Points on a hilly landscape, in no order, each with its height.
A ball rolls from a point to the lowest of its 2 nearest points, and stops where none of them is lower. Distance is the straight distance between rows; heights are no part of it.
Modeb (h 122): [ 23  -2  -1  13  -7 -11  10 -13   8 -15  11   3   5  29  -9  -3 -48 -15
 -18   1   1  13   9  17 -10  -2  -4 -13   0   0  12  11 -27  11   1  18
   3   5  -5  -1  10  24 -12  -1  -6  -3  12  -9  -5 -11   4 -18   7]
Suv (h 543): [ -3  12  11  -8  11 -11  25   2   4  -3  -4  17 -28 -14 -11  10   0  14
  -1  10  -1 -18   7   2  19   5  -3  28  -2   5 -13  -1   1 -20   1  -4
   0  -8   3   8   5  -3   0  -9  13   1   8   0  16  -8   2  19 -11]
Divo (h 380): [ -3  -2  12  -4 -12  43 -31  -1   2 -16   0 -10   4 -30 -18 -35  31 -12
  15 -23 -10 -13  -1   2  -8  -2  11  -6 -18 -15  -2  -2  10  11 -12  -4
  -7   6  -9  16   3  -6   7   5  -7   1  10   7  -2  14   6  -8  -5]
kidus (h 397): [  0  11   1   8   4  12  -6 -12  13   0   3   3   8   8 -14  -7 -27 -12
  10  -1   2  17   6   2 -13   7   7  -2 -11  15 -27  -6   3 -10   4   8
   8   3  11 -11  18  10  -9 -14 -20   3  10 -17   1  -4   0 -14   3]
dizo (h 267): [  8 -19  -8  -9  14 -12   1  -2 -22   4  -5  -6  -5  -4  10  15  13  12
  -2   4 -20  19  11  -1  10 -19  -6   5   0  11   6   4  11   0   1  -9
  16  17  15   0  -8  -3  23   4  20  -7 -30   1   2  -1  -4  17   9]
rokez (h 144): [ 16  -1  14  28 -12  18 -15  -5 -15   1  -3   2 -15   8 -12  -7  -1 -22
  -6   0 -22 -19  11  13 -14  -6  28  -3 -40  -2 -12  21  19 -15   5  18
  -8  31  -8  21  -6  23  -7 -26   8   3  18 -10  -3  -1  -4  -6  -9]
peguz (h 345): [ 12   8   5   6 -23  40  -4   0  14 -12   8  -1  15 -25 -15 -24  13 -18
   7 -34 -10 -24   4   8  -8   7   1 -16 -25 -28   7  -7 -11   6 -17  -8
  -2  -5 -10  15 -10   5  -2  17  -7  -1  10  14  -9  16   7 -17  -4]
miga (h 167): [  0  -5 -10  -6  18   4  -9  -5  -6   9  -4   7  -3   4  -5   0   8   1
  10  -5  -3 -16   1   1 -15  -2  12  17   5  12  -4  13  30  -6   1   2
  -1  18  42  12   0  -2   4  -4   0  -7 -10  -4   1  -7  -1  10 -16]
tuse (h 134): [-12 -22  -7   5   7  -3   6 -13  -9  -6   5   4 -18   4   7  -2  12   6
  -4   8   0  15  15  -7  15 -14   7  17   0  26  -5  -1  15  -2   8   7
   7  19  13  11   9   4 -11 -21   9  -7 -14   2  14 -11  17  11  -7]
rup (h 245): [-13 -18  -8   0   5   5   1 -10   6  -2  15  12  -5   0  11   3 -11  14
 -11  -6  18  11  14   5  20   7 -10  21  12  32  -2  -7  22  -5  -7   2
  23   9  19   7  14   2 -34  -5  12   1  -4   2  15 -12  18   9 -21]
nipi (h 635): [  5 -10 -17  21 -11   6  -5   6   5   4   6  12  14  20  13  18 -14  -8
 -20  13   5  23  14   9  -9 -16   0 -25   5  -3  28  29 -10  12  -3   5
 -36   1   8  17  -1   8  12  -9  -2   8  20   7 -16   1   9  -7 -15]
Fil (h 305): [-11  -3  -4  24 -17  10   6   1  -6  16  11   9 -12  -7   8   8  11   4
  -1   3   5  -6  21  -6  28   7   4  16 -24  14  12  12  17  -4  -2   1
  -7   0  -8  25 -10  11 -11  -8  26   8   8   8  -8   8  23  15  -5]
betik (h 259): [  4  13  -2  -6  15  -6   6  19   3   6   4  18   0 -15   1  19   3  17
  11  -2  -4  -8  -2   8  13   4  -9   2  -7   5   2  -7  -4  -3  -6 -15
  13  -8   6   3 -14 -16   9   9   6   3 -15   4  -8   4  -9  27  19]
kavu (h 409): [ 11  12   9 -11  22 -12 -10 -10  -2   8  -9 -17   4  11 -23  -5  -3 -11
  15  16  -5  -2  -7   3 -28   8  15   4   1   6 -31  15  16  -2   8 -12
   7  11  15 -18  15   2  22 -13 -12  -3   8 -29   1 -11 -22  -8   7]
sev (h 721): [ 20  19   3  -9 -19  -8   4  -2  -4  -3   0 -15   6 -12   0 -10   0 -12
  -8  -3 -27  -8   1  -4 -13  -4 -16 -10 -13 -31   8   1 -13 -15   4   3
  -5  -9   0   1 -23  11  27   8  11   2   5  -5  10  12  -3 -17   9]
Bak (h 325): [ 19  -4   9 -28   9  -4  13  -5   2 -26 -13   2   2  14  -8  -1  -6   7
 -23  24  -4  26  28   4   0  -8   2  21   9   4  -6  12 -10  -1  10   2
  -4   4   7 -13  21 -10  38  -2  -8  -9  20  -1  22 -20   4  -5 -23]
fuze (h 248): [  2 -14   2 -13   9   4   5 -12  -6 -29  -4   3 -12   7 -16  -8  -5  13
 -11  17 -10  19  22  -3   6 -16   2  20  -7  19 -13  -3   5  -5   1   2
   5  15  10  -2  16  -6  16 -13   5 -14  -7  -7  21 -14   6   1  -9]
bepa (h 534): [ -2 -13   0 -23  12 -13 -20  22   1 -10 -12   1 -32  13  -6  -4 -25  27
   2   7   9  -6 -22  13  16   3  -2  29  12  10   3  -5   2 -16  -7   8
   7  11   4 -14  -7 -16 -11  28  -4  -7  -3  12  -1 -15 -19  20 -10]
siviz (h 606): [ -6  -3 -11  14 -11   0  -6  19  14  15  -9  13   2   8  33   0   4  -7
   4   7  13  21 -18 -19 -20   3   8 -19  30  -5  16   3   3  10  10   2
 -14 -26  -4   9  -8   4  -5  -4 -26  -3  -8   4 -19   3   5  -3 -10]
bapib (h 416): [ -1  -4   8  -6 -23  -2   0   4  12  -1  -8   4   4   2  19  -7 -25   2
 -11  -4   9  20  -1   0  11  13 -12  18  25   5  -7 -18   0 -25  -6  16
  10 -15 -12  -4  13  16 -27  16   2   3  11   0  -2  -4  13  -1 -16]
fomel (h 219): [  9   8   2  -7  15 -24  23  -8   9  -2   7   9  24   5  15  23  -8  -4
 -18  10   4  14  12  -5  -1   2  -4  -8  18   9  -4  14 -11   7   2  -6
  -9 -21   4  -5   8   5  -4 -20   7  11   3 -19   6  -8   1 -10   0]
medav (h 393): [  0  -1   9 -28   1  -6  14  -5   0 -12 -16  11 -17  13  11  -8  -9  -4
 -17  22  -3  43  16 -11   7 -11  -1  19  26   5 -17  -4 -14  -5   7   4
  -8 -11  -9 -20  21   5  17  -8 -10 -11  14  -4  15 -15   9  -7 -19]
romob (h 263): [  4  12   0 -12   1  -9 -13 -18  -2 -13  11 -18   6  -2 -19 -14  -1   3
  -2  -5  12 -17  -4   3  -8   4  -5   2   3  -3 -10   9  -3   3  -4   7
  -2   7   6   6  19   8 -13  -2  11   5  23  -8  19   2   0 -10   0]
noseg (h 233): [ 10  17  -5 -13   8 -16   0  15   0  -5   1  12 -12   6   3   6 -16  16
  14   4 -13 -15 -17   7   2   3 -15  11   4  -2   2  -7 -13 -18  -6  -1
   7  -3  20   4 -28 -10   1   6   5  -3  -1   3  -2  -8  -9  20   8]
ruzav (h 323): [  9  -9  21  21 -20  -1  16  30  12  -1  -2  11  21   5   1  21   1  -3
 -15  -1  16  -4  16  14  11   4   5   2  -5 -11  15  12  -7   1  -2  14
 -22  -5 -30  21  12   2   3  -1   0  -1  12  23   0   1   2   8 -12]
pekub (h 701): [ 17   1  10 -12 -23  10  -3  -1   4 -12  -3  -9  10  -9   6 -18  -8 -21
  -7  -2 -27  13   8   0  -9 -11  -4 -18  -5 -20   1  -4  -2  -8   3   0
  -3 -13  -1   2   0  19  23   3 -11   1   8  -4   0   6   2 -26   4]
tumug (h 422): [-12  -1   7  -3  -5  44 -19  -8  -5  -1 -14 -21   1 -26   0 -36  38 -11
  19 -20 -16 -15  -8 -11  -6   2  11 -12 -17 -19  -3 -12   7  20  -8 -18
   1   7  -3  -6 -11  -8   1   6  -6   0  -1  -5 -10  14   5 -11   3]
zupaf (h 459): [  4  -1  18 -12 -23 -11  19  10   4  -8 -25   3 -10  10   5 -13 -20  -1
 -16  10  -9  28   7  -2  17  -2  -3  28  20  -7 -11  -7  -9 -34   0  15
   4 -13 -25 -15   7  12   3   9  -5  -9  11   7   8 -18   6   1 -25]
nifeb (h 340): [-18  -1  -4  -4 -11   0 -10   8 -11  22 -17  -7  -3  12  12 -10  -2   0
   6   1 -17  17 -12 -30  -5   4 -14  22   9  -2   2 -24  12 -29   9   0
  21   5   7 -19 -12  -2   9  21  -8 -14 -19   2   3  -1  -1  13   7]
Lofuv (h 462): [-13  28 -10  11 -24  -1  14 -28   4  20   0 -11  11  -7  -1 -16  22  -2
   2 -17  10 -41 -14 -20  12  13  -8  -2 -16 -26   6 -21 -29   6  -1   8
 -16  -7  -8  -1 -22  -5 -19  15   7   4  12   0   0   9   2  -5  12]
Gup (h 318): [-13  12  -7  -8  16 -25 -17 -12  -6  -6   0 -24  -1  13 -30 -10  -2  12
  -4  13  16 -20 -13  -6  -8  -4  -3  19   0   4 -22   9  -2   6   0   7
  -5  15  -7 -13  22  -8   3   1  -1  -6   8 -11  24  -8 -12  -3   3]
nif (h 365): [ -9   2 -11  -6  23 -21 -21 -12  -5   1   2 -19   1  19 -19  -1   7   5
   4  21  15  -2  -8  -4 -15  -4  12   2   2  17 -21  15   3  19   9  -3
  -5  16   1 -11  22  -9   4 -18 -13   1   8 -17  12 -11 -13  -6  13]
sero (h 335): [ -2   6  -3  32 -22   4  20  12   0  20  13  17 -13   2 -10  10   3  10
  -8   4  10 -20  16   9  22  10   0  15 -30  -3  26  12  -7 -10  -3  14
 -17   9 -18  31 -14   2   1  -3  27   6  18  20  -1   0  15  24  -3]
poti (h 436): [ -1   2  -8  11   5  10  -6 -10  12   6  -3  16   9   6  -7  14 -22  -4
  -1   6   5  43  16   5 -11  -4   5  -4 -11  17 -12   6   4  -2   3   7
   1   2  22  -8  16  -3  14 -14 -25   2   2 -12   4   8   4  -4   4]
nogo (h 366): [  7 -12   1  -4 -12   2 -21  -2   3  -3  -1  -3   4   8  12  -5 -33  -1
  -4  -7  19  17  -6  18   6  17  -6  11  18  16  -7  -2   8 -11  -1  11
  20   4   1  -2  14  22 -31  14  11   4  20  -7 -13  -9  11  -6 -19]
gad (h 351): [  2  -3  23  33 -26  -2  20  30   5  18  -3  21  -1   1 -10  22  -3  12
 -15   3   2 -19  30  21   8   3   5   8 -26  -5  25  19   3 -23  -4   2
 -18   5 -33  24  -1  13  10 -12  16   5  13  20  -1  -8   4  12 -15]
ziv (h 307): [  4  26   8 -12  19 -14  27  -9   9  -9   5   4  35 -10 -17  12  -4  14
  -5   2   2 -16  -1  -7   3   2 -11  -7   7 -11  -6  -4 -12   6  -3  -3
  -5 -19  -2  -7   7 -20  12   6   9   5 -15  -2  18   0 -12   2  18]
nufeb (h 254): [-17 -15 -10   8  -7  12   0 -20 -14 -12  14  -9  -5  -4  14  -4  22   4
  -4   5   7  20  16  -7  17 -14   5 -22  -1   2   9  -7  -4  30   1   5
  -6   8  -3   4   4 -12  -8 -16  -2   8   3   9   4  19  11  -3   4]
Zoguv (h 456): [-23 -17 -13  -2   7  14 -19 -12 -13  17  14 -13   8   4  30  -6  17  -6
  15 -11  10  18 -17  -9 -16  -1   3 -31  20  14   6 -11  20  29   0 -16
  15   6   6 -14   6  -5 -15   0 -13  11 -15  10 -14   3   3  -2  -2]
pini (h 497): [ 17 -24  17 -15  14 -14  16  33  13 -13  -9  10 -10  -4 -10  18   2   1
 -17   6  20 -17  -3  26   7  -1   4  10  20  -6  17  16  -9   8  -1   1
 -15 -14  -5  14   4  -9  19   4  11  -4  11   9   4  -6  -5   0 -23]
vur (h 564): [-10 -10  -1  17 -15  15 -13  10   7   3  -6   6  -6 -10  21  -9  12  -7
  16  -7   8  14  -8 -12  -3   6  11  -8  12   2   4  -8  11   6   7   1
  -1 -11  -7   8  -5   6 -23  -5 -17  -4 -12   5 -19   7  11  -4 -11]
Lelef (h 141): [-23   2 -20  13  15   1  14 -13 -14  28 -13  -2  -9  -1  17  -4  50   2
  12  -5 -14 -16 -12 -36   0  -5  -6   2 -10   1   8  -7  -1   6   5 -21
   3   8  -1 -12 -19  -4  -6   7   2  -7 -25   6  -4  11  11   4  13]
dekup (h 241): [-12  -5 -13   6 -11   8   1  -5 -10  18 -14  -9   2   5  18  -8  33  -5
   4   4 -21   5   3 -27   4  -4 -14  11  -8  -8  11 -10   2 -11   2  -9
   6   3   1 -12 -19  -8   7  20  -1 -11 -14   0  -7  12  12   4   5]
Bemus (h 239): [-12  -9  -2   7  -9  11  -7  15  11   2 -10  -3   0   2  -1   2 -10  -6
   6   3  -4  24 -11 -16 -10  -6   7 -13  -1  -8  -5 -21  -6   9  17 -12
   8 -12  -9 -25  -8 -13  23  -1 -36 -12 -22  -8  -4  -2 -15 -17  24]
veruv (h 398): [ 20  -4   3 -11  -2   0  -3  13   3 -17  -2  -6  14  -2 -19  -1 -30   2
 -13  -2 -16  12  -9  18  -4  -5 -13  -3   4  -7   4  -5  -7  -4  -1  -3
  19  -1  -3  -9  -8  -6  28  25   6 -11 -22  -1  -2 -11 -10  -8  11]
sezus (h 177): [ 20   6   3  10   7 -22  26  -1  11  -8   4   6  18  23  -3  22 -24  -8
 -17   8   4   4  12   9  -4  -5   3  -8   9   3   4  17 -26   8   6   8
  -9  -5  -5   0   8  10   2 -15   6  -1   9 -13   2 -13  -3 -12   1]
buvuz (h 545): [ -8 -23   6 -31  16  -6 -10  29  -1 -14 -10   8 -35   6 -10  -2  -1  29
  -3   4  11 -16 -10   8  18  -1   3  35   8   8  12 -12   2  -7 -13  -2
 -10  -1   7  -1   5 -25   3  21  -5  -2  -1  28  11  -9 -15  23 -15]
dilus (h 465): [  8 -14   2  -9   4 -12  -5   5 -28  10 -11  -2 -31  -2  22   0 -10   7
   7   1 -28  21 -14   2  15  -9 -11   5   9   2   5  -9   7 -17   7   6
  26  15   8 -14 -25   6  -2   7  21 -10 -28  -1  -6  -5  -5  18  11]
fal (h 520): [-15  -1   7   5 -10  18   2  13  23 -11  -9  22 -10 -10   2 -17  -5   3
  12  -3  14  17 -10  -9  -3   6  10   4  25   4 -13 -19   4  -4   5  12
 -10 -20 -12   6  16  -2 -23  -1 -29  -5  -8  11   1  -4  15  -1 -16]
Tageb (h 347): [ 16  19  19   0   7  -5  16   5  26 -10  -2   6   9  -6 -27   6 -18 -14
   7  -9   1 -21   6  13 -10  13   5   2  -1   3 -22   2 -10  -7  -7  -9
   7 -18 -18  -6  16   7   3  -1  -9  -3   3  -2  -9  -7 -11  -6  -5]
lanal (h 411): [-15  29 -16  16   0 -16  -9  -7   5  30   6  -9   9   9  -5  -7  11  -7
  25  -3   8 -29 -17 -17 -24  16   1  14  -8  -6 -16   2   7 -17   1   8
  -5  -4   8   0  -5   6 -12 -10  -8  -1   2  -7  11   4  -6   0   0]
kurig (h 326): [-11  -8   6  17  -2   9  -1  -5 -17  14  -2 -16  -7 -17  20   1  31   1
  17   2  -1   8  10 -11  15   8   9   1 -16   7  -9  -8  22   8  11 -12
  16   6 -10 -16  -4   6 -11  -7   0   0 -11  -2 -15  18  -9  -2  19]
renuk (h 240): [ -7  15  17 -17   4 -17  11   2   9  -1  -3  -6  27  -3   2   5   1   0
  -6   5  17  -7 -11 -15   2  14 -10   2  30 -10 -16 -13  -4  -4   3  -5
  -6 -26 -19 -13  18  -8   0  14  -8   6   4  -4  14   5  -5   3   8]
vez (h 342): [ -2  -2   1  -2  -2   1  -9   7   0 -14  -3 -17  14   0 -19  -2 -16  -3
  -9   0 -17  10  -8  -4  -3 -10  -3 -12 -11 -11   6 -13 -13   6   8  -2
  14   0 -18 -17 -10 -14  27  10  -6 -13 -26  -9   4 -11 -14 -16  27]
Nak (h 457): [ 31  -4   0 -20  18 -25  13   3   0 -17  -3  -3  -7  12 -21   0 -16  -3
 -20  13  -4 -22  -9  22 -16  -2  -2   5  14 -22   8  22 -15   3   7   4
  -4  -2   7   3  -7   7  28  11   1   1  12  -9   4 -17 -11 -19 -10]
nibaf (h 434): [ 26 -19 -11 -23  13  -2   1   6   0 -25  -1  -5   9  13 -20  -1 -25  13
 -21  10   1   4  -7  27 -11  -3  -6   6  15 -13  14  15  -1   6   5   3
   9   9  12  -1  -7  -2  30  26   0  -1  -3  -2  -4 -19  -9 -16  -3]
mag (h 59): [  2  -4   0  12 -13 -10  -5   0   5  -7  -1  10  -7  29  -7  -6 -30 -11
 -12  -1   8  -5   5  15 -14   3  10   5   0   6   3  16 -15  -8   1  22
 -18   4 -14   7  18  26 -21  -6 -11   2  30  -4  -2 -19   9 -16 -19]
lemul (h 283): [ 16  -9  16  16 -13   7   9  15  12 -14  12  -2  21  -7 -14  11   8  -6
  -7 -12  25 -18   1  14  12   2   5 -18   1 -13  19  -1 -17  23  -5   9
 -17   2 -29  17  12  -8  -8   5  -1   2   5  22  -4  10  -5  -1  10]
volil (h 297): [  5  -8  -4  -7  19 -13  11  20  -7  16  -4  16 -11  -8  13  33  20  17
  -3   6 -13   9  12  -1  22 -10 -11  17  -4  13   9   5   8  -4  -4 -20
  12   2  14   9  -7  -7  23   5  11  -4 -18  17  -1   7  -5  34  11]
feti (h 354): [-19 -26 -14   3   5   3   5 -18 -22  -2  24 -14  -1  -1  31   0  30   1
   2  -9  -4  19   8  -5   8 -17   4 -30   8   8  12  -4   8  26  -3  -7
  10   4   4   1  -4  -5 -13  -7   8  13 -12  13 -10   8  10  -1  -9]
semag (h 353): [  4   6  -2  -7   7  -8 -38  10 -27   4   3 -18 -17  10   5  -3  -3   9
   9  11 -21   0 -23   6   2  -3 -19   1 -13   0  19   1  -6  -2   0  -1
   8  38  12 -16 -24 -22   0  15  15  -8   3   7   3  -6  -9  31  19]
Posa (h 107): [  6 -10  16  19 -14   8 -22   3  -5  -1  -8   0 -17   8  -4  -8 -15 -21
   4  -5  -6 -11   2  17 -13   4  23  -1 -20   8  -8  19   7 -12   3  19
 -12  14 -17  14  10  32 -23 -17  -1   2  26  -9 -11 -10   0 -13 -16]
Dez (h 472): [-16   3  -2   8 -14   1   3   2  21   2  -5  10  -6  15  -4 -17 -24  -4
   4   5  16  15 -12  -6  -1   9   4  22  26  14 -22 -19   1 -22  -1  11
   5  -8 -16  -9  13   6 -24   1 -18  -9  -2   0  -6 -18   6  -2 -18]
Tati (h 314): [ -2  -6  -2   5  -1  12 -18  -2  -1   7  15  -1  11  -8  14  10 -13   2
   6 -13  18  13   8  17  12  21  -5   2   3  24  -5  -2  25  -9  -7   3
  28   9  11   5  11   8 -39   1  16  13   6  -4 -10   2   8   8  -8]
nur (h 153): [-14   7   8  -1  -4 -11   5   3   3   0   1  -6  24 -11   6   6  12   2
   2  -9  30 -27 -17 -14  10  13   2 -12  20 -13  -2 -19 -10  17  -3   8
 -14 -14 -30  -2   7 -16 -14  12 -12   5  -4   3   2  15  -9  -1  16]
pime (h 317): [ 26   3  14   2 -15  18   5  10  13 -20  15   1  22 -14 -27  -8  -7 -11
  -5 -23   4 -20   7  21  -5   2  -2 -15  -2 -15  12  -3 -13  12 -12   1
  -3  -5 -15  16  13   3  -1  14  -5  -2   3  17  -3   8  -4 -13   5]
dom (h 120): [-19   5   6  10  -2   1  12  10  11  -1 -13  -6  16  -3   6  13  -1   6
   2  11   9  13  -2 -23   4   3   6  -6   0  -4 -10 -30  -7   9  11 -11
   3 -17 -19 -29  -2 -25  13   2 -32 -13 -18  -3   1   9 -20  -9  30]
muk (h 677): [  8   1   6   8 -30  23   5   2   5  -1 -10   2   4 -10  27  -4  -2 -13
 -13   3 -21  16  20  -4  -7 -16  -1 -31 -16 -21  10   3  -7  -1   4  -2
 -30 -19   0   4  -6  18  16  -4 -13   6  16   5 -10  16   3 -29  -9]
did (h 565): [-16   8   4  12  15  -1  27  -1   9   9   4  25 -24 -16 -15   5   3   9
  15   1  14 -20  -2  -6  14   8  15  24  -3  25 -20  -1  19 -13   1  -7
  10  -6  -9  10   0  -3 -22 -17   5  -4 -22   0   1  -7   5  20  -9]
betek (h 519): [  1 -20  20 -22  18 -10  17  24   8 -10  -9  14 -21 -10  -1  20   6  15
 -15   9  14  -9   7  13  23   5  -7  26  16   6  13   0  -4  -3  -4  -4
  -8 -11   6   8   4 -17  10   3  13  -3  10  13  15  -5  -4  19 -18]
nonal (h 116): [-12  -2  -9   1 -14  17 -14 -17  -5  -9   3  -4   0   2 -10 -16  13   3
   0   5  -5  17  18 -11   1 -12   2   1 -15  -2  -3  -5  -3   4   0  13
 -15  13   5   4  15 -11   8  -4 -18   0  13   7  20  11  13  -2   3]
sig (h 228): [-23  -7 -25   2  22  -3  14  -6 -19  20  -1   5 -24  -3  16   6  37  10
  15 -17  -4 -18 -20 -10  14 -10  -6 -15  -5   6  21  -9 -10  12  -7 -16
  11   7 -12  -5 -22 -14 -20  12  15   6 -23  17 -17   7   9  21   4]
bokit (h 168): [  5  15  -4  -8   9  -2  12  -8   5   7  10  10  21  -9  14  10   8  -3
   3   2  -7  11  16 -12  -9   6  -6  -3  -1   2  -8   8  13  -7  -4 -10
   1 -20  22   6   2   8   1 -14   0  10  -6 -16   2   6   1  -8   2]
ror (h 737): [ 11  18   4  -5 -18  -9   6 -16 -16  -1  -1 -11 -13 -10  12  -6   0  -2
  -8   3 -23 -10   3  -9   2  -3 -15   1 -10 -21   2   3  -5 -22   3  10
 -16  -9  -1   5 -14  22  -1  -3  23  11  14  -6   8  13   6  -5   1]
tude (h 525): [-20  -9 -19  -9   5  15 -19 -15  -1   7  15  -2  17   0  15  -3  -3  -3
   3  -6  10  29  -7  -3 -15  -2  -1 -40  14   1   8  -9   8  34  -3 -13
   7  -3  16  -9   6 -11   3   5 -17  12  -3   1  -9  14   7 -10  10]
big (h 319): [  4  13 -11   3  15 -10 -22   2 -21   8  14 -16  -8   5  -6  14  13  13
  12   6  -8 -13  -6   5   6   0 -11   1 -22   3  10   9  -7   8  -7  -8
   3  30  16  -1 -23 -23   4   1  19   1   7   3   1   9  -7  31  21]
Mit (h 476): [ 15  -9  -3 -18  18 -28  16  17   1  -9  -6   2  -2   0 -10  11   8   0
 -10  12   5 -24 -14  12 -10 -13   2   3  26 -15  10  23  -9  14   7   1
 -19 -13   5  13  -8  -5  28  -3   5  -3  -2  -4   3  -5 -10  -7  -9]
Roka (h 320): [  9  21  21   1   8   1  14  -5  22  -7   2  -5  22 -20 -22  10  -5  -7
  12 -10   9 -10   1   1  -1  15   0 -12  -6   2 -27 -12  -2  -1  -6 -22
  14 -23 -17 -17  14   3  -4  -6  -9   6 -11 -11 -10   2 -17 -12  19]
kemov (h 507): [  0 -18   3 -13   9 -26   0  16 -18   2 -15   3 -48  10   7   2  -7  17
  -2   9  -7  10 -16   3  24 -13  -4  26  14  10   2  -4  -2 -22   1  11
  10  12   1  -6 -12   1  -7   4  12 -15 -14   6   1 -12 -15  22  -4]
zigag (h 612): [ 13 -18 -17   6  -8  19  -7  -2  10 -10  12  11  12   1  13  13  -8  -8
  -9   3   8  28  15  14  -6 -13   4 -32   6  10  23  21   7  25  -6  -6
 -18   1  22  26  -1   0   4 -11   4  12  13   6 -19   4  16  -3 -21]
vum (h 215): [  8   4  -1  -3  -8   2 -26 -16  -6 -10  12 -27   4   7 -17 -17   7  -5
  -9   8   0  -1   8   2 -11   0   3  -1 -17  -2  -5  17  -2   5  -3  12
 -11  23   3  10  26   8   5  -5   0   4  37  -2  17   5  -2  -6  -3]
Bif (h 410): [ -8  -6   0  -2  -4   4 -32   0 -29  17  -8 -20 -18   1  12 -10  -6  -3
  12  -5 -19   7 -23  -6   6   4 -11   1   3  -4   7 -13   8  -9   7   3
  24  26   5 -24 -14  -3  -4  19  16  -7 -14  -3  -4   0  -6  11  13]
zuku (h 203): [ -1   3 -16  -8  22 -10  -5   1  -3   3  -1   3  -4  10 -12  -3 -18   4
   8  -2   0 -22 -20   9 -12   5   5   8  11   1  -5   7  10  -8   2   4
   7   4  28   4 -14  -3  -2   5   4  -2  -9  -9  -2 -10 -11   2  -5]
nele (h 281): [ -7  16 -17  -1  21  -4   0   1 -13   9  14   5  -5   3   7  11  16  21
  19 -13  -3 -21 -14   7  12   2 -13 -13 -18   7  18  -8 -16  18 -12 -15
  16   9   4  -2 -27 -17 -14   2  22  13 -12   3 -11   4   2  28  24]
Fuv (h 432): [-18  27 -21  19 -13  -1  -5 -12  -2  30   3   0  -1   3  -3 -11  14  -9
  17 -15  -1 -33 -16 -13  -7  14  -7   9 -15 -14  -3  -5  -9 -17  -3  13
  -4  -3   6   3 -24   0 -19   4   3   2   4  -6  -2   9   7   3   4]
dusem (h 381): [  2  33  -2   2   3  -9 -10  -8   5  15  10 -13  21   3 -15  -2  -7  -9
  12  -8 -10 -17 -12  -8 -29  17  -3  -7 -12 -13 -13   7   4 -15  -3  -2
   9  -6  24  -7  -6   7  11   3   6   4   6 -19   8   5 -12 -11  20]
volam (h 657): [ 12  -8  -5   9 -19   3   7   5   2   1  -7  15  -2   9  23   6 -12 -13
 -18   8 -17  16   9   4 -13 -25   4 -33   2 -15  17  20  -9   1   8   6
 -38 -12  -6  10  -9  23  19 -17 -10   5   8  -3 -14   3   8 -23 -10]
nul (h 226): [ -1  -9  10  -7  -4 -20  13   1  -4  -9   8 -14   5 -11  -1  10  13   2
  -5  -8  24 -25 -13   7  15   3   1 -19  22 -12   6  -5 -19  22   0  11
 -11 -11 -32   8   6  -6 -17  -4  17  14   4   5   3   6  -3   0   9]
mufa (h 390): [ -3  -1   4  18   0  27  -5  -4  -8  10 -10  -7  -4 -17  15 -13  34 -19
  21 -12 -12  -8  -5  -7  -7  -6  15 -20 -17  -9  -2  -3  19  17   3 -17
   9   3   6  -9 -21  -1   2  -9  -3  -3 -16 -12 -20  15   1  -7   4]
Paka (h 242): [-10   6  11   3  10  -1  19  -9  10  -7   2  -4  21 -13   6  17  -4  13
   6   2  15  14   4  -9  12   7   4 -10   5   8 -18 -30   0  11   3 -17
  15 -19 -22 -30  13 -15 -11  -7 -14   5 -24  -7  -5   5 -14  -5  27]
nopun (h 349): [ -6  38  -4 -10  14  -3   1 -20   0   4  11  -3  21 -15 -17   2  11  17
  13 -13  -3 -22  -8 -13  -8  12 -12   0 -17 -10 -11 -10  -5   1 -11  -8
   6  -9  13  -8  -9 -13   5   6  13   6 -11  -9  17  11  -8   2  27]
luzib (h 367): [ 20   5  14   7   4  12  -1   1  24 -12  -2  13   9   5 -26   0 -29 -24
   3 -11  -2  -4  13  19 -23   4  14  -9 -14   9 -19  12  -2  -1  -4  -8
   6  -8  -1   0  19  21   1  -6 -23  -4  12  -6 -11  -6  -5 -13  -8]
rel (h 582): [  9 -11 -19  -4   3  26 -13 -13   2  -3  11   7  22   4   5   1  -1 -13
   0  -6   1  30   7  12 -15 -15   2 -35  -3   3  15  13   5  26 -10  -9
   1   5  38  12  -5  -8  19  -5  -2   6  -1  -5 -15  10  15  -8  -5]
mubin (h 243): [-21 -12  -5  19  -5  10   1 -12 -17  13   8   1 -27  -9  17  -6  31   1
  10   2   4   4  15 -22  24  -3  15  13 -16  17  -4  -1  23   2   7  -3
   6  14  -8   9   1   9 -21 -12   9   2  -7   9   0   8  19  10  -1]
gar (h 113): [ -7   9  -7 -13  14   0   2 -15  -4  15   8   8  -2 -14  12 -11  14  -3
  10  -5   3 -14  -3  -9 -15   5  -3   6  11   9 -15   2  28  -7  -3  -8
  -3  -2  23  15   7  14 -18 -13   7   9  -7  -5  11   4   6  -2 -17]

For each start below, name the point where the ball stops.
nipi: nonal
pini: dom
kemov: Lelef
kidus: dom
siviz: tuse
volil: gar
vur: tuse
kavu: nonal

For each start below, name every point that the ball comes to, in order.
Fuv: lanal dusem nopun ziv renuk nur
sev: pekub muk volam nipi zigag rel tude Zoguv feti nufeb nonal
Suv: betek pini Mit Nak nibaf veruv vez Bemus dom
bepa: kemov dilus Bif semag big nele sig Lelef
